Each row is a point on a landscape with many valleys, with its height.
A ball rolls from a point to whichever of its 2 nearest points has the largest drop for the distance, and stops where none of them is lower. Distance is the straight distance between rows; heights are no part of it.
gita: 10,17,4,27,42,10,-9,-1,2,-23,-26,22,-25,-39,-2,-2,11,-42,4,47,-33,-60,-29,31,2,-48,-18,-10,-35,-2,55,-7,-9,15,3,1,-11,41,30,7,-24,-1,-34,-11,59,-25,-18,-40,42  height 55.0
dafet: -50,-48,22,-25,16,4,3,1,5,-7,-16,-45,-10,12,-32,-2,-1,-30,-28,-1,17,21,-38,14,-3,3,30,13,22,-25,-16,-36,-33,16,-12,-35,-43,-8,-24,-6,21,-6,-4,25,1,43,-10,58,4  height 46.7
leg: -33,-8,17,10,2,-55,-16,0,0,7,-5,-18,-3,1,-14,12,-20,-26,12,18,12,-13,4,-4,11,-25,32,39,-31,6,-26,38,-34,-20,-18,4,30,-12,-26,45,-50,-18,-49,-38,25,-47,-6,-33,-35  height 51.0
Guna: -1,-15,-10,19,-2,-25,-15,13,-41,25,-19,-5,-10,23,8,-3,12,-10,21,10,26,-5,22,1,14,-13,18,14,-4,-1,-56,-2,14,-6,5,-10,73,-14,4,-15,-11,-4,16,-35,4,6,-14,39,-47  height 28.9
kez: -1,34,-17,30,20,55,-30,-14,-18,-3,-16,21,-30,-9,11,32,1,3,-18,31,-48,-68,-4,34,2,-48,-33,-44,-23,-5,37,-6,-3,46,-12,-4,-10,37,29,-9,8,3,-19,-17,43,-30,-6,-59,13  height 58.8
Kima: 20,28,4,7,-15,-41,-5,2,-12,41,9,-44,59,18,14,12,38,-44,23,-1,-12,14,-3,-45,-21,-2,-34,4,-6,63,-47,5,-5,-27,-12,23,6,-1,40,-32,-30,-15,10,7,-35,-36,28,26,-4  height 50.6
bovu: -30,-17,13,-16,31,-5,25,4,-27,-8,-11,-13,-6,2,15,-25,61,-39,-13,29,38,14,-46,-21,-9,47,-34,-5,7,11,5,-67,-10,48,32,-9,-26,8,54,-46,0,-9,-11,-16,-15,41,-19,54,-19  height 74.6
muput: 30,4,0,-6,-51,-13,23,16,10,15,12,21,40,25,3,-8,-24,33,54,-45,23,50,22,-16,-4,15,45,38,23,-10,-39,38,18,-45,2,3,33,-42,-41,14,7,17,9,7,1,18,3,25,-17  height 29.9
moz: 17,35,-19,13,13,30,21,7,1,42,-5,39,13,15,28,12,66,2,75,11,-18,-5,-7,24,-9,20,-26,21,-12,13,-10,7,26,31,-6,-8,-17,17,63,-66,7,-1,-35,-5,0,16,42,33,33  height 24.5
kepe: 38,36,14,-6,-11,-34,-3,3,23,12,5,-40,53,-5,-25,-4,13,-67,37,6,-14,15,-26,-28,-27,-29,-17,7,-3,31,2,20,-11,-65,23,2,-19,10,31,-7,-27,-3,22,15,-25,-43,6,17,5  height 55.7
dat: -49,-41,19,13,54,-47,-18,-6,-37,17,-1,-30,-44,8,21,5,35,-3,-38,41,17,-38,3,10,-7,11,2,7,-10,7,-23,-40,-15,42,-12,-6,8,-5,22,-5,-34,-41,-33,-21,6,-10,-3,25,-3  height 15.2
Dipon: 0,-16,5,34,32,-51,19,10,-33,-14,-15,15,3,-38,33,-38,0,-24,-24,26,34,-18,0,-10,37,13,-2,12,-11,18,-1,-13,28,29,-9,21,47,1,-4,1,-44,-6,-19,-10,57,9,-16,4,24  height 67.5
nani: 2,22,0,-20,-10,-13,-4,-9,-5,-42,-3,-8,-7,-29,-8,-10,-24,-5,-47,7,3,16,-15,-20,9,-7,-7,-29,5,-13,21,-14,1,-20,38,3,-5,6,-10,26,-6,7,26,-27,-10,-12,-25,-35,-28  height 41.4
Vulik: -11,-47,28,5,24,-20,-12,22,31,23,5,-21,2,12,-28,1,11,-38,43,4,6,-18,5,24,-22,-14,26,48,-12,9,-4,22,-35,-28,-26,-6,7,8,-10,-1,-7,-18,-20,48,2,-16,22,32,22  height 28.2
Bez: -8,12,-5,2,-1,-39,44,-12,-11,-65,-28,32,-30,-38,16,-7,-20,3,-46,24,11,20,-20,-16,41,-3,15,-28,-3,-42,6,-28,56,32,47,-5,8,4,-10,9,-16,1,-1,-54,44,17,-46,-9,-3  height 45.7
lorok: 37,27,16,0,-22,-54,23,10,29,-6,4,-23,73,-21,-15,-21,-18,-52,36,-8,11,41,-27,-41,-16,-10,15,33,13,19,-10,33,5,-48,10,-5,-14,-12,-12,13,-34,2,0,14,16,-27,0,28,16  height 59.3
kobam: 14,22,6,6,-1,27,-19,4,-15,-5,-30,-29,34,-12,-17,-10,-27,-56,-12,3,-5,-8,-33,-10,-1,-40,-32,-26,4,19,11,3,-23,-13,-7,-4,-1,21,-2,-10,12,27,25,7,24,-14,-16,-18,-31  height 30.0
tumav: -32,-28,3,1,7,-24,-7,-10,19,-7,-19,-34,-21,8,-34,20,-29,-26,5,5,-5,-12,0,9,1,-35,59,27,-7,-15,-30,14,-19,0,-33,-30,1,-11,-29,41,-26,-21,-29,-3,30,-13,-11,11,5  height 54.6
nifi: -56,-17,36,-23,11,43,-7,-3,-15,1,3,-31,-2,29,-18,16,23,-20,-37,13,19,15,-52,-12,-10,19,-38,0,9,20,-1,-28,-68,23,-22,7,-46,-6,-16,-22,31,11,-26,14,-33,14,2,5,-46  height 55.6
ver: 3,-16,14,-18,-33,-50,2,15,-3,4,16,6,4,20,3,-23,-7,22,20,-15,46,47,36,-12,11,20,34,33,7,-11,-27,17,3,-50,36,10,51,-40,-30,25,-4,0,25,-20,-40,12,5,26,-50  height 24.6
tuz: -4,-10,3,-17,-13,-49,44,-6,5,-35,-21,12,-26,2,4,-15,18,7,-3,19,29,46,-5,-1,24,16,31,12,1,-57,-20,-29,45,1,66,-25,7,-24,1,-1,-4,-15,16,-42,-14,41,-21,47,-27  height 66.9
Bizu: 30,11,-8,-22,-7,-40,-17,-9,22,-7,42,-13,-21,-1,2,-14,21,20,-9,0,-5,-1,41,-19,-27,16,-18,-25,2,11,32,-20,16,-46,60,11,-4,-7,49,23,-14,-25,53,1,-91,-26,14,-5,18  height 61.5
berar: 53,1,-22,26,-11,-44,7,9,-2,-8,-23,34,-21,-11,11,-21,-25,5,17,7,-1,-16,37,0,29,-33,24,-11,-6,-28,-2,13,56,-26,37,0,76,6,9,16,-25,-1,30,-38,27,-10,-31,10,-3  height 15.7
nos: -1,-30,-4,-8,16,46,24,0,28,-58,-7,30,-27,-41,-22,-14,0,-3,-44,7,-20,-9,-28,26,6,2,5,-41,-14,-42,74,-44,9,59,24,-18,-54,42,15,-11,18,14,0,26,42,41,-18,-4,64  height 73.8
let: 8,32,-6,7,-6,57,-15,13,-25,21,-17,40,-25,11,14,20,50,10,39,24,-10,-11,-17,32,-5,-2,-38,4,-25,-4,8,-3,-23,0,43,2,12,22,36,-42,16,13,-17,-53,-24,-4,-2,-31,-66  height 69.4
lep: -29,22,1,-12,-1,-26,23,-22,8,-7,-11,3,-36,3,3,39,29,13,14,30,-16,14,-28,14,-5,-9,22,25,-16,-28,-23,2,7,12,20,-21,-34,-14,12,18,-30,-31,-52,-59,-10,-17,-11,3,-22  height 44.4
fola: 20,12,-13,11,-32,-32,22,-3,7,12,-7,11,26,11,3,1,-39,12,36,-28,6,19,23,-24,5,-6,45,28,10,1,-45,47,28,-21,-29,4,34,-32,-30,35,-30,3,-14,-11,35,-4,-11,10,12  height 33.8
kibo: -35,-29,-3,30,26,-18,-44,14,-60,47,-10,-32,-16,33,24,17,24,-11,-14,14,12,-36,21,3,0,-3,-3,1,-4,28,-63,-19,-15,26,-37,3,56,-7,15,-21,-15,-25,-3,-20,-3,-6,-4,30,-29  height 22.7
Parol: -26,43,13,-6,-2,10,-1,-16,-15,7,2,2,-19,16,17,53,53,4,4,41,-23,-1,-33,4,-15,-1,-35,11,-21,12,-6,-12,-21,17,7,7,-42,-2,32,-14,-18,-19,-56,-53,-24,-36,5,-35,-40  height 39.9
sen: -24,-28,31,-7,39,-53,-26,-3,-8,-26,-23,-35,-36,-26,-17,-18,-8,-41,-43,41,6,-23,-11,7,9,-37,13,-18,-28,-31,24,-29,-28,-11,53,-19,11,15,17,26,-20,-13,9,-42,22,-25,-35,-21,-42  height 41.1
fom: -27,-31,-26,14,25,38,-11,-10,-20,18,11,-5,-23,7,19,2,-4,43,-35,-13,0,-30,35,18,5,22,-4,-45,17,-6,-5,-30,25,70,-37,-17,-8,9,8,-22,29,-8,16,26,-1,44,22,28,41  height 50.7
Lofa: 42,-9,-21,18,-17,0,-5,-3,27,-5,3,26,-10,-4,-13,-4,-63,21,12,-33,-25,-31,37,11,12,-34,44,-1,-4,-20,14,42,16,-34,-18,5,42,4,-31,54,-16,11,7,10,45,-23,-19,-38,36  height 63.5
fafim: 12,32,-11,-34,-43,-29,-8,-21,28,8,28,-17,-6,19,-11,23,-10,32,22,-18,-22,32,24,-15,-23,-17,13,-2,6,-8,-16,27,14,-66,34,0,-10,-28,6,43,-10,-22,20,-18,-76,-34,14,-12,-19  height 53.5
Tife: -23,-17,15,-28,-1,65,4,3,15,-22,22,11,-7,-4,-25,0,25,5,-14,-2,8,7,-32,7,-3,30,-36,-5,-1,4,58,-22,-52,27,1,7,-45,12,-9,-13,31,26,-18,27,-21,21,5,-23,-18  height 60.9
muri: -1,43,-18,2,-29,5,44,-14,-33,-39,-27,49,-6,-21,25,10,-30,36,-33,11,12,32,-25,-24,45,3,-8,-19,6,-26,-7,-1,45,39,10,12,11,-7,-33,0,4,28,-12,-54,39,18,-39,-31,-33  height 42.5
sisad: 35,21,-32,5,-11,-7,8,-2,-3,-23,-28,27,-28,-14,9,-3,-20,19,-7,2,-7,8,23,3,16,-22,10,-41,9,-44,2,-11,55,-7,56,-18,29,18,19,-1,13,8,49,-30,-1,12,-33,9,-8  height 21.0
metur: 6,29,7,-15,-21,48,1,-12,37,16,34,-27,56,33,-24,20,-6,-8,38,-35,-20,16,-3,-11,-17,-3,-19,-4,24,24,-1,29,-11,-21,-29,0,-51,-4,-9,-18,53,26,19,65,-29,-13,48,9,3  height 48.8
lesa: 70,47,-7,14,-20,37,4,33,22,16,16,60,32,-7,1,-27,18,3,76,-9,-15,4,4,13,-13,-2,-28,13,-9,4,52,26,-8,-54,42,22,14,22,22,-24,12,37,3,0,-6,-8,11,-27,4  height 36.8
nafuv: 1,-15,-39,9,3,3,-19,-5,-17,-9,-19,-7,-43,-4,11,-4,-32,32,-40,-10,0,-7,45,4,7,-16,10,-70,19,-40,-20,-36,59,21,32,-33,30,20,26,-9,29,-5,70,-10,-18,27,-23,34,-6  height 24.3
Kuvas: 9,-43,-7,0,0,-23,13,9,16,-3,5,33,-37,1,6,-17,-5,42,7,-13,9,6,34,28,18,22,54,28,-7,-37,-5,3,19,-4,10,-6,34,-20,-22,21,-10,-15,3,-2,9,29,1,13,22  height 57.8
dases: 1,-3,-24,-19,-12,5,19,-23,28,-14,22,-6,8,-16,-3,-1,-20,38,-22,-29,-13,15,19,-9,2,19,10,-23,24,-11,13,3,31,20,-30,-3,-42,-10,-9,16,9,-4,21,37,-4,24,22,7,62  height 46.1
lol: 16,17,-33,33,-5,20,-13,-3,-27,1,-37,11,14,-10,5,1,-65,1,-15,-19,-10,-26,14,-9,24,-34,7,-30,4,6,-24,24,25,16,-43,-5,46,15,-25,13,-3,28,10,-14,65,-7,-30,-33,-6  height 35.2
Teni: 31,32,-15,11,-36,13,13,12,-30,11,-9,27,32,10,13,-9,-20,17,23,-19,24,32,10,-16,18,6,-6,11,16,3,-31,25,20,-21,9,11,51,-15,-22,-12,10,32,16,-24,7,11,-11,-2,-50  height 34.8
dofi: -3,43,-37,2,7,47,15,-29,28,10,-19,10,-6,9,-11,37,-3,-3,30,9,-58,-21,-9,31,-2,-34,1,-24,-2,-24,4,6,29,43,-19,-34,-57,22,40,-19,22,5,-21,6,29,1,14,8,53  height 65.0
gidop: 7,-33,0,-22,-13,-27,3,15,-1,-16,11,-2,-15,-3,-1,-41,0,28,-12,-16,42,36,29,-9,5,41,12,-4,22,-20,3,-24,11,-27,52,1,32,-21,-15,8,16,1,56,0,-52,38,-1,26,-29  height 18.3
Nodo: -18,-28,23,-8,37,-25,-36,0,-29,4,-9,-33,-57,7,0,-4,26,-13,-39,41,9,-31,-7,10,-9,-11,-9,-22,-13,-16,6,-48,-26,-2,56,-12,9,15,38,-5,-2,-22,19,-43,-24,-17,-26,3,-56  height 45.8
gavur: 41,-2,2,-25,-18,-37,-1,8,38,0,28,-11,14,-4,-9,-28,-2,10,30,-25,9,28,32,-15,-20,12,14,9,10,1,18,13,11,-71,44,6,6,-14,7,23,-8,-12,43,20,-60,-12,19,17,17  height 57.6
rez: -2,-2,11,1,-5,-17,-4,26,-13,46,18,-5,41,29,14,6,43,-7,41,-12,23,20,9,-13,-21,30,-18,34,4,47,-39,12,-12,-21,-23,18,10,-13,16,-41,0,-3,-6,14,-44,2,35,33,-11  height 45.5
pide: 4,34,-26,-11,2,3,25,-27,25,-17,-13,19,-24,-19,1,21,10,8,1,17,-33,4,-18,13,-5,-16,5,-20,-3,-38,14,-14,37,25,29,-24,-52,13,37,2,-7,-14,-6,-16,3,1,-11,4,44  height 68.2
zamo: -16,-16,-24,-17,-1,8,-13,-40,35,15,30,-25,-31,24,-15,33,-17,61,-10,-28,-36,-15,47,15,-19,-4,21,-27,18,-16,-2,4,26,9,-27,-20,-38,-20,6,31,19,-33,24,35,-46,-3,33,14,50  height 50.5
benu: -29,-3,-26,0,17,-3,-17,-32,-25,19,10,-36,-34,24,24,27,0,48,-53,0,-21,-23,36,-8,-16,8,-8,-56,22,-2,-29,-38,32,56,-15,-20,-26,-6,34,-11,12,-37,26,-5,-38,5,20,31,22  height 54.8
vevug: 31,-1,6,-4,9,-29,43,13,23,-41,-17,-5,40,-45,-2,-48,-2,-41,-5,-1,14,36,-26,-20,3,27,10,3,14,-6,28,-28,28,4,27,-9,-28,7,5,-15,-11,6,17,26,33,28,-15,40,52  height 72.3
pidi: -12,-23,36,13,21,36,-46,5,-20,2,11,-39,8,8,-11,-3,-14,-39,-47,2,-2,-40,-6,-15,-8,-6,-57,-32,-1,53,35,-14,-67,0,-32,34,11,18,-12,-8,31,12,21,46,-16,-24,8,-37,-26  height 83.4
timef: -10,-14,-6,13,11,5,26,-15,8,-9,14,15,20,-28,10,-9,-16,19,-23,-18,-7,-18,5,3,18,18,11,15,-5,16,12,22,17,43,-72,21,-14,-8,-35,24,-24,2,-35,43,59,5,13,-16,75  height 61.8
tet: 18,-4,-25,1,17,19,10,-2,22,-28,-11,32,-38,-30,4,-13,8,6,-13,14,-21,-16,1,23,-2,0,-1,-44,-8,-45,55,-38,34,29,48,-26,-26,37,46,-12,12,-4,25,2,12,27,-16,9,56  height 71.0
vefiv: -12,-38,44,-12,7,-9,-3,39,30,7,10,-29,36,9,-35,-16,13,-42,28,-10,36,30,-24,-3,-24,13,13,47,11,7,-2,1,-49,-40,-1,-11,-19,-2,-29,-21,24,5,5,53,-11,10,12,48,-2  height 34.6
Tagir: -10,-29,-19,12,14,42,-40,6,-34,15,0,-12,-19,6,7,-10,-29,25,-43,-20,5,-31,35,13,5,-2,-6,-41,17,4,-4,-16,-9,22,-21,-3,36,13,-16,-12,39,12,40,15,-9,21,0,-8,-15  height 45.6
tif: -15,-4,23,-21,-11,-68,35,2,35,-14,-1,-27,36,-13,-21,-8,-2,-36,18,0,13,55,-32,-22,-6,9,45,53,3,-6,-27,16,-6,-24,-1,-16,-35,-32,-24,18,-33,-21,-26,7,14,2,7,39,19  height 62.1
lop: -8,-25,16,-25,0,13,6,3,28,-18,14,-30,18,-3,-28,-11,-11,-5,-12,-21,4,25,-11,-2,-9,15,12,8,19,-10,15,-1,-17,-10,-19,-7,-45,-10,-27,11,21,3,7,61,-11,22,14,23,27  height 41.0
karup: 7,-49,-2,-6,-19,2,-13,6,26,0,18,20,-28,13,-19,-3,-40,48,7,-39,-3,-12,43,29,16,1,64,22,-9,-36,-2,33,-10,-26,-9,0,44,-15,-53,53,2,-3,9,13,12,5,-7,-23,5  height 60.6
takir: -7,29,-20,14,-22,34,12,3,-52,3,-23,42,-4,11,31,14,-8,33,-2,2,21,11,-1,4,35,12,-10,2,7,-13,-33,8,19,34,-11,9,40,-11,-29,-13,17,23,-13,-44,23,23,-18,-20,-58  height 39.0
nul: 2,45,-29,-28,-42,-3,8,-41,27,-4,30,9,-15,11,4,34,-14,73,-3,-20,-31,30,25,-12,-12,3,6,-20,13,-21,-2,16,35,-14,14,-3,-37,-32,7,41,11,-18,19,-18,-56,-14,20,-29,6  height 50.0
bebag: 30,16,23,7,-8,23,-22,35,-2,17,-15,-14,48,0,-14,-15,5,-57,39,2,7,7,-29,-2,-14,-25,-30,15,-7,32,8,20,-43,-53,17,5,23,19,0,-35,18,34,19,8,3,-17,-5,-8,-50  height 21.9
Tav: -26,3,-19,6,7,33,1,2,-15,62,5,21,-6,45,23,33,59,40,55,-11,-13,-5,15,32,-15,24,-7,26,0,13,-45,9,13,32,-33,-13,-10,-10,34,-45,22,-9,-30,0,-31,26,46,35,2  height 17.7
ket: -20,-36,20,-3,-12,12,28,12,19,-6,25,26,23,-8,-9,-7,-15,21,3,-29,6,8,-12,13,20,26,36,53,-7,-3,-3,38,-20,5,-67,21,-5,-22,-69,24,-6,19,-46,44,62,22,2,-16,36  height 59.1
suk: 6,64,-12,-14,-28,39,-4,-29,15,24,7,-23,42,32,-7,39,-8,-12,25,-11,-47,10,-4,-18,-12,-26,-29,-20,9,27,-22,22,-4,-9,-15,-4,-42,-2,20,-15,32,11,2,7,-30,-27,36,-16,-10  height 43.5
kekud: -4,28,-41,26,13,43,-10,-17,5,2,-37,20,-38,8,-6,41,-15,8,15,17,-54,-46,3,39,2,-51,12,-24,-15,-29,-5,2,25,46,-27,-37,-9,32,22,-2,5,0,-20,-25,51,-16,-25,-17,22  height 62.0
sifiz: -9,17,-2,12,-5,34,-14,-3,-31,-7,-16,14,4,-14,2,15,-31,4,-23,0,-4,-21,-17,1,24,-19,-5,-1,-10,8,-1,28,-22,15,-36,19,21,5,-49,21,-1,24,-29,-24,50,-19,-23,-74,-37  height 30.5
Far: 44,24,-15,13,-11,-3,-17,-3,2,19,24,8,29,-6,18,-13,-11,7,16,-18,-10,-22,35,-10,-8,-3,-23,-9,-2,35,20,29,7,-38,0,36,26,2,13,9,-9,5,25,13,-25,-32,20,-34,23  height 68.3
lavi: -22,-26,19,-4,31,17,-35,-1,-20,30,6,-16,-45,32,4,17,49,15,-14,20,-3,-28,5,23,-25,9,-25,-12,2,4,-2,-34,-30,10,19,-6,-7,12,43,-28,15,-23,-1,-18,-58,-7,8,14,-35  height 50.8
Duri: -29,-40,16,1,17,32,-21,2,-15,-2,39,-24,14,1,-5,-9,-10,2,-52,-20,17,-24,8,-24,-6,39,-42,-25,13,46,30,-17,-39,31,-52,31,-11,-2,-24,-5,20,9,11,62,-22,15,26,-13,19  height 79.1
bodup: 16,11,10,27,23,3,20,13,21,-11,-17,42,-1,-33,-1,-7,10,-34,34,31,-25,-29,-38,31,14,-24,5,39,-35,-7,39,26,-12,3,-10,11,-3,23,-2,6,-38,5,-67,-7,74,-15,-11,-32,41  height 51.7
lasip: -24,-3,14,-6,-27,10,9,3,1,6,17,-1,46,9,-5,7,-30,5,3,-33,24,21,-15,-21,0,14,18,40,9,23,-32,43,-24,-13,-61,22,-1,-30,-69,23,2,21,-25,29,25,1,4,-18,-8  height 56.5
Fupeb: -23,-27,-3,-40,-19,-2,-3,-8,-1,-29,4,-14,-39,6,-13,-6,-12,44,-53,-14,28,41,5,-1,3,23,20,-22,26,-42,-9,-34,-1,2,38,-18,-15,-19,-23,21,24,2,43,-9,-49,37,-9,7,-37  height 10.8
laf: -70,-14,30,-38,-1,9,15,-2,-9,-13,-8,-28,8,15,-25,11,18,-18,-25,7,29,50,-68,-6,-2,20,8,31,16,-8,-26,-20,-52,18,-20,-18,-58,-25,-39,-4,14,7,-34,2,-7,35,-7,28,-38  height 51.2
bule: 5,-7,-2,14,-2,11,-6,1,-22,-26,9,51,-38,-31,14,-1,-22,52,-37,11,-1,-27,11,17,34,1,8,-6,-17,-22,34,10,-3,22,0,23,36,8,-40,36,-12,18,-24,-34,48,-11,-24,-80,-13  height 25.5
rapok: 18,27,-16,26,5,11,29,0,12,20,-29,34,5,-3,7,15,10,-14,57,11,-28,-14,-17,26,4,-19,19,41,-18,-5,-16,32,21,18,-36,-10,0,7,11,-14,-27,0,-60,-11,59,-7,-6,4,34  height 48.5
ganuz: 38,15,-11,15,-18,15,50,7,28,-5,-6,55,20,-13,6,-2,-12,20,38,-15,-21,17,-14,14,15,12,26,35,-5,-21,9,36,24,6,-19,9,-8,-8,-19,4,-16,17,-47,4,70,20,-4,-5,48  height 45.4
fepe: -5,18,24,1,-1,-9,-13,-23,18,-18,8,-50,25,-6,-29,20,-29,-54,-24,4,-18,-16,-28,-21,-7,-41,-16,-4,0,32,14,26,-29,-20,-42,17,-29,4,-18,37,-17,-1,-11,41,6,-53,5,-32,12  height 78.2
bimar: 12,7,-15,21,-1,-23,-2,-2,-19,-5,-15,40,-39,-4,19,5,-22,34,3,13,3,-23,28,14,26,-14,25,8,-13,-23,-10,16,24,7,6,5,59,-6,-19,31,-26,-4,-16,-51,35,-18,-23,-31,-19  height 20.8
Lufo: 5,-23,12,-1,7,-21,-38,0,-3,25,35,-36,5,14,12,-4,-3,2,-19,-19,2,-19,45,-19,-18,12,-17,-9,0,48,2,9,-21,-32,-18,41,23,-7,2,13,-5,-22,28,33,-62,-30,29,-18,8  height 71.7
tebi: 55,37,8,17,-21,35,-5,40,-12,20,11,25,76,-1,11,-32,15,-26,52,-14,18,18,-6,-16,-13,21,-53,11,0,55,19,21,-22,-37,19,33,25,19,6,-48,20,43,17,9,-5,-9,9,-21,-32  height 29.8
mak: -8,-50,14,-1,27,-26,-22,6,-4,-8,33,-38,7,-19,-4,-36,-23,-4,-51,-19,34,-14,26,-26,-6,35,-6,-12,17,33,21,-16,-12,-5,-19,25,17,-2,-22,19,-1,-8,39,57,-28,8,16,5,34  height 75.4
pekip: -33,1,20,-2,5,-44,14,-1,-10,2,-2,16,-11,-5,11,10,19,0,14,27,18,16,-13,5,19,12,16,48,-29,-9,-23,16,-15,4,1,10,10,-24,-18,19,-41,-14,-61,-48,15,-13,-4,-14,-31  height 47.9
fono: 34,27,-17,-1,-3,-24,-27,-17,20,-3,27,-3,-11,-9,-1,-1,-1,1,-3,10,-33,-28,30,-5,-17,-27,-8,-27,-8,5,35,7,11,-40,27,10,-9,8,37,37,-19,-22,29,6,-43,-45,7,-32,40  height 64.9
Giga: 16,-26,15,23,27,14,-51,5,-4,1,2,-23,-11,-15,-12,-18,-27,-23,-24,-2,-9,-60,19,14,0,-35,-24,-24,-12,27,44,5,-32,-24,-18,18,35,22,-5,19,7,7,25,37,9,-31,1,-39,9  height 87.0
duvi: 8,41,-10,-32,-40,4,9,-23,10,-30,32,14,8,-11,3,3,-21,39,-29,-14,-4,37,4,-39,-1,21,-25,-29,10,2,30,0,5,-18,29,22,-30,-13,-12,35,7,7,20,-13,-51,-10,4,-50,-13  height 46.0
Sibos: 2,32,8,-22,-45,31,19,-12,26,12,39,2,57,19,-12,18,-32,26,33,-50,-6,39,1,-25,-14,8,6,22,14,12,-16,53,-2,-34,-39,12,-33,-29,-46,21,23,26,-5,39,-3,-11,23,-21,-2  height 53.4
gifa: -29,-5,-15,-11,-2,1,-6,-31,23,6,2,-40,-20,28,-24,47,-11,12,7,-10,-30,-11,8,3,-18,-25,32,5,6,-7,-32,13,4,7,-48,-25,-35,-20,-4,31,-3,-29,-21,19,-14,-23,14,10,21  height 54.5
vivad: 16,2,14,3,-1,-5,9,25,19,31,16,-9,71,8,0,-8,12,-14,51,-27,21,29,-6,-17,-27,22,1,41,23,33,-21,22,1,-18,-30,1,-17,-13,-14,-33,11,10,2,54,-1,9,26,40,29  height 40.6
rit: 1,-2,34,4,12,-33,-17,-15,19,7,35,-53,32,5,-7,5,-4,-42,-22,-5,-8,-21,4,-35,-23,-5,-34,-4,1,69,18,12,-31,-29,-39,37,-26,-1,6,19,-15,-21,7,58,-43,-48,34,-8,41  height 75.1
nuva: -16,-11,30,-7,4,18,-19,25,3,27,35,4,23,36,8,17,43,-8,21,-8,13,-2,4,-10,-29,35,-47,17,-12,67,8,8,-55,-17,-38,48,-14,9,5,-37,19,2,-23,33,-56,-18,43,-15,-18  height 51.1
geg: 9,12,-7,2,13,11,4,8,12,41,-26,-9,5,16,-11,22,46,-37,68,17,-28,-12,-19,26,-24,-21,-1,21,-9,1,-19,1,9,-4,-3,-35,-16,19,54,-48,-5,-11,-20,-2,0,-6,11,49,16  height 31.1
zosa: 69,11,-1,26,-9,27,29,39,28,-2,6,73,31,-23,7,-39,5,3,59,-10,-2,5,-3,24,12,18,-2,35,-9,-8,57,22,2,-22,25,24,23,17,-5,-21,-2,35,-19,13,57,14,-2,-19,35  height 41.6
tomo: -9,10,5,-22,-6,61,-15,6,-2,-13,2,10,-24,5,-12,1,32,1,-4,14,0,7,-28,11,-11,13,-45,-17,-9,-1,45,-28,-46,1,52,1,-24,19,19,-22,32,16,5,-22,-44,7,-13,-32,-64  height 65.4
vose: -8,-8,-35,-25,-25,23,-3,-16,8,-22,-9,-5,-21,5,-4,0,-40,45,-43,-36,-5,35,27,0,4,3,20,-58,36,-49,-14,-23,38,21,16,-40,-22,3,-7,-2,50,9,63,6,-27,45,-8,26,1  height 18.4
Pepev: -32,-24,-9,-4,3,-27,30,-14,-32,-19,-20,6,-47,13,28,-1,30,28,-27,20,37,21,1,5,15,23,12,-13,12,-38,-42,-56,61,46,33,-28,7,-22,20,-19,6,-21,21,-32,-18,55,-19,67,-11  height 69.2
gir: -15,-38,-9,13,24,-1,2,7,-17,5,3,21,-33,-7,26,-11,19,31,-13,-2,21,-16,27,22,10,36,6,7,0,-9,-2,-22,18,41,-15,4,17,-6,4,-6,-7,-15,-5,5,3,32,9,22,27  height 54.7
Topet: 11,-30,7,34,49,-26,-50,5,-18,9,16,-16,-32,-18,20,-16,0,-5,-35,24,-8,-81,38,13,-7,-21,-19,-20,-19,30,36,-13,-11,-2,-6,25,37,22,22,18,-33,-29,12,8,3,-46,5,-32,33  height 89.6
Sobe: -7,4,13,-20,-28,-65,58,-1,17,-23,-16,-2,22,5,-3,-4,10,-7,27,2,26,77,-25,-20,11,19,45,41,9,-33,-42,-2,33,-12,27,-25,-12,-43,-14,7,-18,-17,-10,-24,6,34,-7,65,-7  height 64.5
Foti: 29,-13,0,23,11,-45,32,22,-15,-27,-21,9,26,-29,24,-51,-4,-28,-7,5,38,16,3,-18,28,18,3,6,13,-4,0,-17,46,8,20,0,38,3,1,-22,-16,8,23,2,44,36,-20,42,22  height 69.8
Neb: -9,3,-5,-6,13,21,-23,-21,-18,38,13,-33,-10,34,16,21,33,12,-21,10,-25,-23,18,-14,-21,14,-40,-50,13,29,-5,-39,-7,30,11,1,-22,7,65,-46,21,-24,22,-3,-65,-6,27,19,1  height 55.8
Lok: -26,37,2,-7,-9,44,0,-14,-27,-9,-10,11,-5,-5,7,32,7,6,-23,21,-6,1,-38,0,9,-2,-26,-2,-9,10,-1,1,-24,29,-12,11,-26,1,-18,-4,3,12,-45,-39,10,-14,-9,-56,-51  height 35.1
lidob: -2,-13,4,26,25,13,17,18,-17,-7,-18,19,26,-38,15,-28,-3,-25,-7,4,18,-14,-22,5,18,16,-5,20,-5,19,10,5,-3,40,-45,16,11,12,-26,-13,-15,18,-30,23,73,22,-4,-4,37  height 64.7
pud: -6,-4,26,1,20,-2,-24,17,-21,-23,-27,-15,-1,-34,-10,-26,-19,-48,-31,26,13,-16,-31,-7,12,-25,-14,-11,-17,5,28,-11,-40,-19,23,5,22,22,-12,6,-2,19,8,-25,29,-10,-28,-40,-54  height 36.0
Kep: -37,-12,7,-11,15,-20,14,-5,-45,-2,-29,-29,-20,15,9,-1,39,-25,-27,29,36,24,-36,-9,9,16,-8,-5,8,-21,-45,-55,8,34,28,-25,-3,-10,28,-34,6,-8,8,-38,-9,36,-26,59,-52  height 71.8
diga: 18,-25,6,-10,6,13,39,14,30,-64,-9,26,12,-48,-18,-45,-8,-22,-30,-5,2,22,-37,0,15,26,16,-8,-6,-24,63,-29,2,27,28,-8,-30,22,-13,-8,2,18,-2,29,54,44,-26,3,54  height 75.0
rumaz: 24,2,-24,13,-2,40,-30,2,-14,-18,-26,16,-6,-26,0,-19,-55,11,-35,-23,-12,-23,23,9,16,-33,-9,-60,10,-15,19,2,19,2,4,-7,34,38,-11,2,30,36,51,0,32,9,-22,-38,-6  height 40.0
sav: 16,21,0,8,-18,47,-18,22,-16,32,2,43,2,21,13,11,18,15,47,-6,-1,-7,5,24,-1,-2,-23,31,-19,16,-3,36,-27,-27,1,28,34,7,-7,-17,9,25,-29,-28,-5,-14,4,-43,-56  height 72.7
Munu: 4,41,-17,-19,-15,14,-6,-21,5,41,-10,-31,10,42,-13,41,33,-10,40,0,-43,8,-9,-4,-26,-24,-12,-11,7,11,-42,2,5,-8,5,-32,-32,-2,55,-36,19,-14,4,-11,-49,-16,25,35,-14  height 37.8
Buli: -49,-63,29,1,44,-55,-22,8,10,31,6,-34,-32,16,-9,-1,20,-23,-1,27,21,-24,12,19,-11,-1,28,36,-19,2,-20,-5,-32,-8,-15,-10,6,-4,5,13,-26,-41,-28,8,-14,-14,15,36,14  height 22.1

Call two points neighbours if one is among the 2 nearest of the other. Go from one point of each pair to the other, from neighbour to neighbour, staying as low as possible. Name the highest point that can't be avoided.
Fupeb and berar | nafuv
Tav and berar | rez
dat and berar | Teni

Where does a ball stop that starts at each point below?
muri | Fupeb
nos | bebag
gavur | bebag
bodup | bebag
Neb | bebag
Dipon | Tav
